Points, in no order, along strands that fork and pass close to each other.
Two points are linked if the straight distance between their rows is under 103. Some points are linked to none.
reg: -40,30,42,66,-31,-12,9,-12,20,-2,7,-12,22,47,-7,-62,-8,-12,-42,-27,-22,11,26,-21
Ripaz: 3,37,9,61,54,-30,-25,4,-13,-3,-3,-36,14,19,-16,33,20,0,-55,1,-26,-45,4,-6
dobef: -21,20,36,19,8,29,12,17,-26,45,29,-5,34,36,-17,-4,-3,-57,-13,-6,29,-16,21,-17
dediv: 24,-8,-38,-24,-4,-12,-24,8,25,-15,-20,29,-51,-32,24,45,12,4,16,15,-24,0,24,51
tedu: 8,-4,-23,-38,12,8,-17,22,21,2,-21,12,-30,-40,17,59,25,13,-3,42,-48,-24,1,31
ful: -19,-3,-9,21,21,30,0,-12,-42,22,-8,20,2,-28,22,63,18,-8,46,2,-36,-33,12,15
fad: -30,12,-14,29,14,35,-28,25,-39,33,-19,-12,3,-18,9,56,12,-6,27,10,-65,-40,6,-6
lav: 7,63,19,35,29,29,-10,8,-41,51,3,-43,14,43,-6,56,15,-31,-27,10,12,-26,3,-35
Vun: -19,45,20,53,26,-3,21,18,8,22,-26,-42,-14,70,-31,1,25,12,-47,25,-53,-25,-7,-7
zub: -13,-22,-26,-7,0,-21,-22,34,27,3,12,-2,-2,-39,25,15,-12,-27,15,12,1,-52,6,11
fezu: 30,-70,-49,-15,-2,-19,-14,15,19,-49,-7,44,12,-10,-16,-23,1,1,24,4,-13,51,41,-13
zamu: 12,-39,-22,-2,7,-18,-15,20,5,-39,-13,58,16,-14,2,-12,5,-12,58,-3,-30,22,47,4
gadu: 1,16,30,64,29,27,8,-18,-54,12,5,19,28,24,-22,37,-5,-9,-8,-37,-32,16,53,19
goti: -9,-5,-39,0,10,6,-48,21,-1,-23,-1,50,-17,-19,21,13,6,-20,76,-3,-15,8,39,17
rud: 6,-10,23,23,5,-29,-1,-10,-7,-58,-26,12,37,-3,-1,0,34,11,-6,-6,-73,2,49,8
Kol: 42,-66,-63,-23,-25,0,-28,20,-2,-26,-2,22,-11,-19,-47,-23,14,14,8,-4,9,66,19,-10
musut: 45,31,-28,-21,-53,-35,8,-39,13,15,-24,5,-71,-23,18,8,2,27,-7,4,-3,25,-10,31
peb: -27,-45,-17,53,30,-33,-11,2,-7,-23,21,6,35,3,-15,-19,7,-30,-2,-9,-8,-46,32,0
mon: -10,-25,-43,-20,-12,-7,12,25,22,7,1,-9,-8,-9,-1,-34,-20,25,8,17,49,28,-49,-23
zud: -10,23,-18,28,17,-31,-59,34,-9,-39,-21,-8,15,-30,7,17,25,13,4,9,-65,-24,25,-17
fupir: -16,-11,-6,43,30,-28,-25,12,-12,0,13,-8,26,-22,11,21,-6,-35,9,-10,-1,-63,14,1
Did: 31,-61,-6,-7,-38,-10,-11,-21,26,-57,-21,34,7,-18,10,-40,-20,3,8,2,-39,53,50,-27
mareg: 3,35,10,-6,14,-4,-56,43,-23,-29,-6,-12,11,-33,11,15,24,21,-13,10,-26,-27,-1,-22
virer: -1,-44,-49,-3,-15,0,-4,28,4,1,9,-20,-12,-27,-17,-12,8,37,-7,7,36,74,-44,-3
Kige: -22,-1,-25,-1,19,8,-8,-12,4,25,32,21,-34,-19,30,15,-10,-1,68,0,25,-21,-32,28
ligaf: -13,31,71,3,-15,16,3,-17,6,-23,-12,-4,29,29,-12,-9,32,14,-77,-3,-60,21,30,-17
nabev: 20,-32,2,-32,28,39,34,-28,-22,23,38,-8,3,27,-30,11,-12,-11,8,-17,77,9,-43,6
Nagov: 1,15,36,-18,-18,16,-24,48,-18,-8,8,-6,9,-27,24,-7,2,-4,8,-12,3,-18,-5,-2
Dum: -12,-8,32,19,10,9,-13,0,-19,-32,9,40,50,0,-22,-15,-8,1,5,-52,-17,23,43,1
molu: 6,19,52,12,21,25,14,-19,-25,5,25,23,36,13,-23,39,13,-22,-38,-20,-12,6,44,23
bidep: -14,-34,36,-4,-3,3,43,-3,7,2,-11,36,24,-4,9,-25,-5,6,-9,-2,-18,1,15,13
mubad: -10,-25,-41,-7,21,11,-39,-30,-7,26,65,-15,-58,6,30,2,-8,6,72,5,39,-1,-28,5
Tata: -3,25,-8,-12,-33,-14,-2,8,26,-7,-8,17,-31,-27,48,-30,-26,28,28,-3,16,18,-20,4
nizos: 19,6,24,-29,-43,-16,34,-9,17,-20,-35,-27,-13,-17,45,-10,-30,-4,-26,34,-23,6,-9,-28
sevos: -16,21,-12,57,34,-27,-40,24,-7,-24,-17,-37,1,11,-17,10,18,25,-36,5,-68,-46,7,-19
pev: 29,-41,-33,-38,-64,-1,23,12,12,44,-28,18,-46,-19,-20,-30,-1,0,1,15,-2,11,-2,5
Lapot: -31,22,32,60,-21,-2,7,19,4,-7,-30,-43,-8,48,-5,-27,37,5,-47,6,-65,-24,3,-11
Rosu: -30,10,30,61,2,-9,-23,13,-15,-13,17,10,40,24,-21,-42,-18,-2,-23,-50,-12,13,41,-13
fadut: 18,22,39,-47,15,23,33,12,-15,8,-17,-1,-3,-9,6,38,21,21,-7,17,-13,-13,-27,20
Zifa: 25,-30,1,-24,-6,25,-7,6,-21,-17,26,35,-9,-29,0,-12,-6,16,36,-24,13,21,9,20
lek: 35,15,41,-44,-17,6,57,-17,1,3,-16,9,-8,-4,4,14,-11,29,-8,-11,8,16,-20,36
dirag: 24,-15,-47,-5,0,-31,-29,-38,-6,26,48,-11,-61,-1,-32,-32,13,36,22,-12,38,42,-32,20
Gotu: -32,0,-16,4,39,-4,33,-2,13,25,9,30,5,-9,11,-5,-20,9,44,-1,35,-14,-45,16
mapoz: 18,16,42,-20,-8,-17,-3,21,5,-20,9,-23,23,-10,20,10,-5,-11,-39,-4,20,-25,-4,1
Rapu: 10,16,24,-9,-35,-12,16,-14,16,-26,-12,9,2,-30,51,-27,-40,19,-11,-6,-3,23,-9,-16
zemuf: -12,42,-2,-28,11,26,-51,8,-5,0,25,-12,-53,-16,37,35,25,24,51,14,-19,-8,-25,24
lipud: 11,14,34,6,9,-41,19,-19,45,-16,7,-13,39,15,14,-7,-19,-32,-46,-7,47,-22,6,-4
Lafuf: 6,-7,-4,-7,11,-35,43,-38,47,-16,-10,-20,32,22,4,-28,-54,-15,-33,8,69,5,-22,-27
Vapu: 14,25,18,8,48,32,-22,8,-55,1,-9,5,19,17,-37,22,30,19,-49,10,-44,-24,18,-25
mozar: 24,-43,-29,-24,12,8,24,-10,-20,25,28,-33,-7,2,-59,11,9,8,-7,-3,65,36,-63,5
sitop: 12,34,41,-17,5,43,1,-22,-42,22,26,-32,18,28,20,52,20,-42,10,-7,57,-34,-13,-14
duni: -5,18,-6,-8,7,18,-50,2,-12,-15,16,28,-56,-11,37,15,18,14,79,-9,-14,21,17,39
gep: -23,19,51,-39,-13,26,60,-3,22,12,-9,13,37,45,-19,-33,-30,-10,-15,-7,31,31,11,-3
Difu: -1,-27,-67,-35,-43,11,-20,17,16,54,-5,15,-76,3,-25,-24,12,-3,22,7,12,16,-18,21
kig: 2,-5,21,9,3,48,-27,-11,-66,-21,31,30,38,0,-4,13,-4,-14,35,-50,9,12,33,-6
zesu: 1,53,25,-22,31,34,0,5,-32,26,-15,-47,21,28,-2,65,22,-37,1,21,29,-49,-23,-21
kufov: -3,6,73,-15,-6,28,8,-3,-7,-13,5,18,35,11,-21,15,22,1,-56,-21,-44,20,47,13
rur: -50,17,32,36,-7,-18,43,-14,22,7,-13,2,35,41,10,-58,-14,-13,-22,0,-6,0,3,-18
vuz: 2,25,61,-38,6,20,67,-18,12,17,0,19,28,29,-14,13,-15,-7,-20,-11,26,15,3,32
Ziv: 22,3,-65,-7,-61,-29,-7,-51,-4,22,-9,8,-35,-30,-21,-47,-6,6,-19,12,27,51,-27,-31
ruzu: 17,35,19,84,34,-9,-17,5,-3,12,32,-48,-4,51,-29,34,22,-21,-57,6,-18,-16,29,3
Futu: -2,11,38,27,-4,-1,-15,-12,-9,-48,-37,-1,25,15,-14,-20,41,36,-50,2,-83,8,28,-25
fud: -10,-21,-24,23,13,35,-26,-34,-62,-4,42,14,28,-3,24,23,4,-8,52,-26,41,-18,9,-20
deze: 25,-24,-64,-13,4,-34,-4,-27,4,38,26,-30,-39,-9,-52,-7,18,9,15,1,62,14,-60,8
Zira: -9,4,16,-17,16,13,22,15,-6,14,-24,21,-6,-33,18,40,22,11,12,21,-45,-25,-3,34
Retor: -6,30,2,-50,-12,-13,15,29,36,0,-37,-52,-1,-6,13,17,-20,-16,31,22,27,-44,-24,5
boda: 16,-13,8,-26,-13,-22,13,-8,24,-34,-31,-23,-8,-22,34,6,15,13,-51,53,-52,-21,-3,-19
Pim: -13,-43,-5,59,11,-38,11,-21,-3,-57,-5,18,33,23,-27,-30,30,-17,7,-23,-50,-17,49,12
mav: 2,-13,25,-9,32,14,24,0,-2,29,27,-3,37,28,-13,11,-7,-64,-17,7,57,-30,3,-5
goli: -48,-2,27,26,-26,-10,11,24,15,9,-37,-17,8,2,21,-27,20,-6,-5,17,-69,-36,5,-11
daz: -9,-14,-2,-7,21,6,3,-12,8,-22,37,19,24,-6,-16,-17,-29,38,-10,-37,56,43,-39,-5
ziru: 10,-4,-26,-22,-17,-23,49,-32,26,-7,-46,-38,2,8,-9,-37,-65,-6,3,25,63,17,-27,-38
Risur: 17,6,-30,-4,-12,-25,-16,-26,18,-2,28,15,-56,-9,14,-39,-20,47,30,-18,38,40,-27,21
Vod: 40,-63,-49,-30,-38,-3,5,16,-10,23,6,9,-18,-30,-46,-24,5,6,-14,7,19,15,-1,-4
retel: 15,-37,-20,-5,17,23,-27,-50,-36,1,67,-11,-19,3,30,17,0,6,56,-14,57,-14,-18,-5
Vetin: -10,-9,-42,-38,-38,-1,-10,40,52,26,-5,-6,-34,-22,20,12,-18,-26,22,25,-6,-32,-10,19
zise: -29,-6,-6,41,60,9,19,-20,-22,22,20,36,33,-4,-3,2,-14,2,21,-19,37,-7,-23,6
Boz: -47,31,9,35,10,2,0,41,-9,39,-32,-27,7,2,2,15,0,1,8,4,-66,-40,-11,-2
zevus: -49,-9,23,-11,-6,11,53,-17,35,-6,-5,-1,42,47,-10,-58,-30,-8,-37,14,23,42,-7,-40
rele: -13,62,-14,-48,11,13,-31,26,22,4,-11,-10,-31,-20,22,24,17,30,21,31,-21,-22,-51,1
kula: 63,9,5,-32,-42,-20,17,-22,1,-8,-4,-3,-31,-34,5,12,-8,34,-15,-11,5,17,-11,28
Budo: 26,0,-8,-38,3,-21,30,4,31,11,-20,-39,-12,2,-11,7,-25,-23,27,0,69,-39,-30,9
Sov: -10,-1,-50,-33,-32,16,-27,13,36,40,5,6,-80,3,7,6,-8,-14,38,1,1,-6,-16,51
lil: 10,-10,-62,-8,-39,-27,16,-18,20,9,-18,-17,-20,-18,-2,-43,-42,12,-11,23,40,42,-45,-44
Mar: 35,-4,-49,-9,-26,-29,-30,-3,23,-34,-29,45,-53,-16,27,11,-3,12,18,-2,-10,33,42,32
modu: -10,28,32,56,10,16,4,22,-23,41,17,-36,9,49,-21,19,14,-49,-31,7,-11,-25,27,-6
teb: -52,-26,25,-2,-3,32,15,20,14,-2,5,14,51,19,-15,-57,-12,15,-32,-12,12,52,-14,-37
kuget: 2,-17,-2,-24,40,5,36,1,15,16,9,-13,23,25,-18,-1,-19,-31,6,2,90,-15,-33,-7
kozof: 21,-6,20,1,-35,-12,-10,-19,14,-53,-30,20,5,-37,50,-18,-15,20,-5,4,-45,37,36,-15

A fork is a point with three links, a tip a point with one. Leave the first point through the second and follow the links. Name the first fork or tip that comes.
kufov; ligaf => fezu
Vetin; zub => gadu
mubad; retel => zevus
lipud; mapoz => modu
reg; Rosu => zise

A fork is a point with three links. Follow the links from the first point to the second and name the forks in between, in order.
mareg; nabev => modu, kuget
Kige; vuz => zevus
Budo; Lafuf => kuget, modu
sitop; kozof => modu, kuget, Rapu
Dum; musut => zevus, lek
nabev; virer => kuget, modu, lil
fezu; lav => Rapu, kuget, modu
